Points, in no order, along strands that fork, close into loops and pass close to each other.
Two points are linked if the straight distance between their rows is under 67.7. Some points are linked to none.
Fim: [-11   4  12   6 -36 -13  -9  23   8  -6  -2 -16  18   9   8 -35  -1  16
  -7  24   4  -4  -1 -22 -36 -29   6  -7]
Fipeg: [-32 -11  -6  -4  12  28  -4   5   4  -2  22 -27  -8  -5  25  -4 -16 -12
  26  21  -1  48   6 -12  -6   5  16 -15]
pofi: [  8 -17   2   1  -7 -16  10  39  17  27  30   2   3  13   2  -8 -13 -16
 -24 -11  14 -47   4   5   4  15 -13  -5]
gusel: [ 12  -2   2 -23  23   6  -8 -12  12 -21   7  -5 -18   7  -2   6  -4 -11
  43   8 -13  39   5 -25  -8  21   4 -13]
podug: [  4 -19  -1  -2  47  -1  14  -4  19  -6  17  -3   9 -26   8  40   9 -13
  16 -25  -3   9  -6  -6 -10   3  -3 -23]
talu: [  0 -15  -5  17  -1   3   3 -11  12  -1 -22  29  27  16   0   0 -17  15
 -29  -8  34 -27  -1  15 -15  -9  -2  -4]
nes: [ 14   3  -4  -5  15  -5   5 -20   4   1  -4  16  -6  11 -11  22  -5  -2
  -8 -14   9  -8 -14  16   9  23 -11  11]
Bod: [-17  10 -13   4   6 -14   2  29  -4  -2  30  -3  23  -8   8  -6  32 -20
 -10  -4 -24 -23   9 -14  -8  11   1  -6]
Semit: [  5   6  11   1 -20  11   0   2  -5   2 -12  13  -9  26 -14 -22 -27  18
 -20   8  30  -4  13   5   6 -11   8  -5]
suv: [ 39  -4  19   3 -16  -8   1  -1  -4  -1 -19   1  -9 -35   6  13  31 -22
  15   4 -24 -17  -4  16  26 -23  -8  27]
feza: [ 42 -15  19   7 -10 -19  -2 -33  -3  -3 -54  21   3   8 -16  -2   1   2
   3 -16  -3  -8   9   2  -3   5  -7  14]
bufi: [ 15   3  11  20 -18 -19  -3  21  -7  13  -7 -20  -2 -13   2 -26  12  -6
  -5  20 -24  -4  -3  -8 -10  -5  -6   3]
nogon: [ 16 -10  -2 -11  20  -8   3 -46   5 -13 -44  11 -10  -2 -33  19   2  26
  10 -24  15   8 -21  11  -5  13  -4  -2]
Nazof: [ 27 -29  20  11 -34 -16  -6  23  26   9   5 -28 -12   5  10 -21 -20  12
 -22   3  11  -4 -14   9 -22 -27  -3 -26]
vusof: [-42  10 -16  -7  26  20  -2 -26 -22   2 -14  19  18   9 -19  20  -3  20
  -2  11   6   1 -12   5  -6  35   6  -1]
pifi: [-16 -14 -11 -15  17  44  -6   3   8  -6  23 -13 -26   2  13  14  -9 -10
  25   6  -6  49   0  -1  12  11  14 -18]
Mamo: [ 19  -7   8   3   8  12   1  11   9  17  -7  14  12   6   2   0 -28 -22
  10  26  -7  -5  33 -19  14  18  -8  -7]
deduv: [-18  16   0   1  -5 -22  -7  18   0 -23  19   3  37  12  15 -14  23   0
 -11  -3 -17 -12  -2 -25 -33  -8   3  -5]
kis: [  6   6  -1  -5  -6  -6   8  25  -1  31  21   9 -14  18  -2  -8 -15 -11
 -15  -4  15 -37   3  14  28  23 -13  25]
ziki: [ 16  -8  -9   4   6  14   8   6  23   3   5  17   2  -3  15  29 -18  -7
 -10  -8  20 -11   9  18  21 -35  -5   1]
fid: [  3  17  -4  -5 -14   5  -5  17  -6  24  19  -3 -29  11  -2 -12 -16  -6
   0  15  10 -10   5  10  33  12  -9  27]
Poz: [ 32 -11   1   1   8  21   6  -6  21  -2 -24  19   2 -17  -1  29   1 -11
   4  -8   3  -1  14  17  26 -32   3   2]
tiz: [ -6  13  10  19  -6  -9   3   5 -10  19  -7 -24   6 -25   2 -18   1   5
   4  22 -13  11   3 -12  -7   6  -6   5]
gafub: [ -6  -2  -3  14 -14  19   3  27   0  13 -22   9  14  -7  -2 -13  -4  -2
 -13  20   2 -11  27  -1   9 -35   4  -8]
zafeb: [ 14 -10  -4  11   4   3   7 -20   6   5 -19  32   5  24 -11   8 -14   9
 -28 -12  22 -25 -13  31   8  15  -5   5]
Tefu: [ 33  -7  21  10  -4 -30   2 -12   5  -3  -5  -4   2  18  -5 -10   1  -1
 -12 -19 -12   0 -11 -10 -22  27  -9  -8]
Nofom: [ 20 -17  -7  -3  35 -15  13 -10  22  -2  20   8  11 -17   5  40  16 -26
  11 -29   0 -22   0   3   1  13  -4  -2]
Vare: [-33   3 -21 -24  33  23  -8 -26 -18  -8 -40  19   8   2 -32  29   6  18
  14   5  -7   7  -5  -2   3  25   5 -14]
Vig: [ 32 -19  15  12  -5 -25   3 -29   0  -1 -36  13  10  24 -11  -5  -2   6
 -16 -22  -4  -9 -15   6 -16  31 -10   4]
Tur: [ -2  14  -2  -6 -19  21  -6  32  -8  11  25  -3 -26  22  -7 -25 -11   1
 -13  24  -8   1   0   7  22  26   2   5]
Zak: [ 25   5  10  -3  -4 -18  -2 -10  -5 -10  -9   8  -1 -19   1   6  17 -17
  21   3 -21 -14   7  -5  12  -3 -15  25]
vetud: [ -3  11 -11 -16   1   1 -12   9   6 -36  32  -2  -7  31  10  -9  15 -22
  17   2 -26  20   5 -17 -10   7  14  -9]
zor: [-33  17   4   3 -22  -5   0  18   1  -9   3  -9  30  10  16 -23   5  22
 -15   5   3   2  -9 -20 -33 -26  13 -10]
sote: [-24  -4  16   7 -17  21  12  29  -2  21   0  -9  21   1  -2 -22 -22  29
 -36  14  18  -1  -7   7  -8   0  18 -29]
lasag: [-19   8  -4   3   8  -7   0   4  -5   2  47 -39 -14 -13   1  -9  20  -7
   5  -7  -9  22  -7 -11 -10  38  11 -16]
vumo: [-18   9 -21   6   0 -10   4  35  -1   6  52 -30  -6 -14  10 -13  28 -22
  -1  -4 -13  -6   8 -10   1  15  11  -9]
Tor: [-11  -7  -2   6 -12  16   4  23  12 -10   9  -3   5  14  14  -5  -8   9
 -25  -9  14   8  -2   8  -4 -42  12 -30]
kes: [ 21 -28  19  22 -22 -36  -6  14  16  11   3 -29  15  -8  16 -13  -3  12
 -32 -18   0 -15 -19   2 -38 -10 -11 -19]
tudu: [-10  17 -20   2  -5  13   4  -3  -7 -12 -10   5  -9  -7  -6  14  20   9
 -13 -12  -5   7  -5  18  20 -35   1   8]
Fom: [ 18   5   8  -6  -2  -6  -6 -25 -12  15 -31  -5 -23 -16 -20  -4  -7  -3
  39  17 -10  13  12 -10  20  16 -15  25]
rup: [-21   8 -16   6  11 -25  11   6  -9  13  27   5  29  11  -6 -16  18 -10
 -21  -7   8 -42  -5  -4 -15  50   5  -1]
dazad: [ 12 -19   2   8  19 -49   4 -37   5 -13 -10   1  13 -15  -4  10  28  -1
  12 -39   0 -19 -30   8 -28  21 -18  20]
Rel: [ 25   8  -5 -10  -1 -15   3   5   8  14  17  10   0  -6   4  18  19 -31
   4 -18   0 -40   3  17  34   0  -9  38]
muta: [ -4   0   0   7  16 -40   6 -28  -5  -8   1  -4  11 -27  -1  10  20   2
   9 -21   2 -15 -16   0 -18   3 -18  24]
Tetu: [  0 -18  17   5 -27   7   5  27  15  10  14 -19   0   9   3 -19 -28  20
 -30   8  22   1 -11   6 -13 -18   6 -34]
ligu: [-13  10  -3   1   8   7   4 -28 -11   4 -15 -22 -26 -33 -16   4  -6  22
  23   0  16  35  -4   3   7 -16  -4   9]
Dev: [  7 -11  -3   3  26  17  12   3  15  -4   5  -7  -4 -22   4  31   9  -6
   4 -16 -15  24 -10   7   8  -8  -2 -20]
dez: [ 11  13   0 -11  -2 -17  -6 -15 -21   5 -25  15  -3 -13 -15   6   8 -14
  22  12 -23 -20  14  -6  22  16 -18  37]
nez: [-33   2   6   1  -2  37  10  11 -17   8   7  13  19  13  -3  -7 -17  25
 -34   3  18   9  -8  11  -2   6  32 -24]
dab: [-34  12 -19   8   8   5   7  28 -10   5  10   8  26  -8  11   0  16  -3
 -26   2 -14 -20   0   3  -2  -8  -5   3]
Bamo: [ 18  20  -7 -24   0  -3 -10 -26   1 -12  -5  33  -7  39 -16  20  -9  -2
   0  -7   4 -14   2   3  16  11  -4  20]
Dazi: [ 17   8   1   2 -18 -15  -9  16  -3 -12   7  -3 -10  -5  10 -21  10 -18
  16  24 -20 -10   9  -9   3 -15  -6  20]
sefi: [-17   7 -16   2 -15  25  -8   5 -10  -1  -7 -20 -29  -9   0 -20  -1  -3
  16  34  -6  38  15   6  13  -9  11  11]
Gifa: [ 35 -16  10  16  -4  13   8   5   8   3 -25  -4  -4 -40   2  11  15 -15
   7  11 -23   4  12  11  19 -28   0  -4]
vil: [  6   3  12  11   2 -10   1 -15 -16  24 -22 -22 -10 -34  -9 -11 -10   1
  30  24  -7  21  10 -15   1  11 -13  17]
vumi: [-34   7  -5  -2  -8  25  -6  -1 -10  -2  15 -27 -17  -1  10 -20 -14   8
  14  24   9  46   1  -4   0  -3  19  -3]
Vek: [ 43 -16  12  -8   9 -23   3 -14  20   3   0  15   9  -4   4  31  14 -28
  12 -32   1 -30  -4  13  15  10 -11  24]
desuv: [ 21  17   0 -11 -19   7  -9  -9   2 -13  -9  18 -19  37 -15 -10 -11   5
  -5   3   7   4   9   4  16  -6   7   5]
Los: [ 45 -37  26  12 -39 -30 -12  10   6   3 -17  -1   2 -14  26  -3   0  -9
  -2 -10   0 -38   6   9  -7 -35 -16  11]
lenes: [-30   8   2  -4  -7  34  -3  24 -23  15  32   6  -8  13  -2 -12 -27  20
 -20  16  13   4   0  10  16  19  14  -5]
Nerer: [-12   1  -8  -3  18  28   5 -14  -2   1  -5  30  10  20   2  20 -23   8
 -10   2  23   0  14   1   4   1  11 -14]
nogiz: [ -8  -2  -6   7   0  24   3  24   0  22  -3   5   3  -6   6  -2 -19  -7
  -3  25   2   3  24  -2  20  -8  -1  -6]
luti: [-30   1 -13  -8  -5  28  -2  22   2 -16  18   1   7  24  28 -12   0 -11
  -5  -3  -8  16  -2  -7  -5 -34  19 -21]
naf: [  3   1  12   3   4 -44   7 -40 -14   7  -7 -17 -19 -19  -4   3  -1   8
  25 -21  20   3 -15  -1  -5   6 -23  37]
gunet: [  0   3  -3  17  -6  -6   7   3   1  -6  -6  -5   5 -24  10   5   9   7
 -15  -8  -3  -2  -5  10  -2 -35  -7   5]
ded: [ -5  12  16  -2 -11 -13  -7   6   4 -15  32 -22   6  24   7 -32  -3   2
   0  14  -6  22  -8 -25 -32  26  13 -22]
Vigim: [ 20   4  -3  -1 -11 -17   1  14  15  -1  18   5  -5  -5  14  11  11 -14
 -10 -21   6 -35  -6  19  18 -28 -10  32]
dop: [  6  -8   4  22 -20  -6   2  25  -3  12 -22  -5  13 -25   6 -11   5   5
 -15  16  -7 -19  10   1  -5 -37  -6   1]
topal: [ 20   3   2 -22  10   7  -8 -25   8 -25 -13  -2 -24  10 -18   8   3   7
  31  -5  -8  38  -5 -10   1   2   7 -14]
saf: [-30  20 -24   4  -1  24   6  14 -17   8  -4  12  -3  -6  -1   8   9   9
 -25  -3  -5  -4  -3  22  25 -17   1   9]
bala: [  6 -17  -5  -1  33 -28   4 -43   9 -19 -26   9  10  -8 -18  18  18  20
  13 -25   2  -2 -44  12 -25  23 -14  -2]
kipog: [-29  14 -11 -15   7  17 -13  10  -9 -18  24   7  10  29  15  -5   7 -10
   5   3 -20  15   8 -22  -9   5  12 -11]
fovo: [ -9  -4  -8 -11  26  21   6 -21  -2   6 -24  -3 -18 -38 -14  25  -3  11
  35   0  10  28  11   0  18 -16  -1   0]
figu: [-27  18  10   1  -4 -10  -4   7  -4 -10  40 -35   4   0  11 -20  13   5
   3   2  -9  30 -15 -22 -29  21  16 -19]
laf: [ -8   8 -17  -9  -7  31 -16  -5  -7  -6 -20  -5 -26 -10 -14  -1   8  -5
  29  28 -19  29  20  -1  28  -3   9  12]
tuted: [ 19   3  -2 -13   0   5 -12   2   9 -26   5  -5 -13  11  -1 -11   9 -25
  30  23 -34  26  14 -17  -4  20   5  -2]
fano: [-16  -7  -8   5   9  17   6   3   7   5  -8  29  30  14   8  10 -26   9
 -22   6  34 -19  15   5  -8 -15   3 -12]
guve: [ -3  -1  -2  -6  20  10   0 -40   1 -18 -43  17   0   6 -36  12   5  20
  -1 -17  17  13   7   7  -4  -4  14 -19]
fipa: [-14   8  -9 -21  17  21  -8 -26  -8 -20 -21  12 -11  10 -20  19   7  14
  16  -9  -5  29   0  -7   5  -3  15 -19]
nuro: [-43  17 -18 -19   6  34 -13  -7 -24 -10  19  12 -10  25   8   8  -5   4
   7   2  -4  17   5  -8  10   0  13   0]
Mibo: [ 17   4  19   5  -3 -15  -3   1   6  -5   9 -11   8  19   2 -20 -10  -3
  -1   9 -11  11   1 -26 -23  24   0 -18]
Rurus: [  5 -23  16   4 -22 -30   2  33  14  23  16 -17  14   7   6 -20 -14   5
 -27 -10  12 -41  -8  -3 -26   2 -18  -9]
Pera: [-45  10 -13 -10  22  36  -1  -9 -24   5  16  20   7  21  14  21 -20  10
  -4   4  19   2   9   2   3  -2  17  -7]
muru: [ 25  -6  12   9 -26 -39  -1  11  -6   8  -3   5  -5  -5  13  -8  11 -11
  -4 -15   1 -40  -2  10   3 -18 -18  38]
sug: [-19  15  -1  -6  18 -18   3 -33 -14   0  10 -22 -19 -27  -5   8  -3  21
  25 -10  21  23 -17  -6  -9   3 -12  15]

A tip is a point with one link. Name the tips that can be reached along the links from each point below, in the order of the rows.
talu => Semit, vusof, fovo
Vigim => Dev, Los
dab => Fim, feza, Mamo, ziki
Fipeg => pifi, laf

A piece is two or more points that can be reached from each other along the links. Count, over all rows, the pieces, the separate loops (a circle has one, a figure eight two, a Y none), the forks (points with three links) and the tips (points with one).
pieces => 4
loops => 2
forks => 7
tips => 11

How many points has the smallest loop of links through each point below? Write - if it is on no loop.
Dazi => 7
nez => 11
Tefu => -
gusel => -

Name the points in between on the shortest way along the links from the first point to the second, in order.
fid, Vare => Tur, lenes, nez, sote, Tetu, Tor, luti, kipog, vetud, tuted, gusel, topal, fipa
Bod, Fom => dab, saf, tudu, gunet, dop, bufi, tiz, vil
Dev, Los => podug, Nofom, Vek, Rel, Vigim, muru
fovo, bala => ligu, sug, naf, muta, dazad
lasag, ziki => vumo, Bod, dab, saf, tudu, gunet, dop, bufi, Dazi, Zak, suv, Gifa, Poz
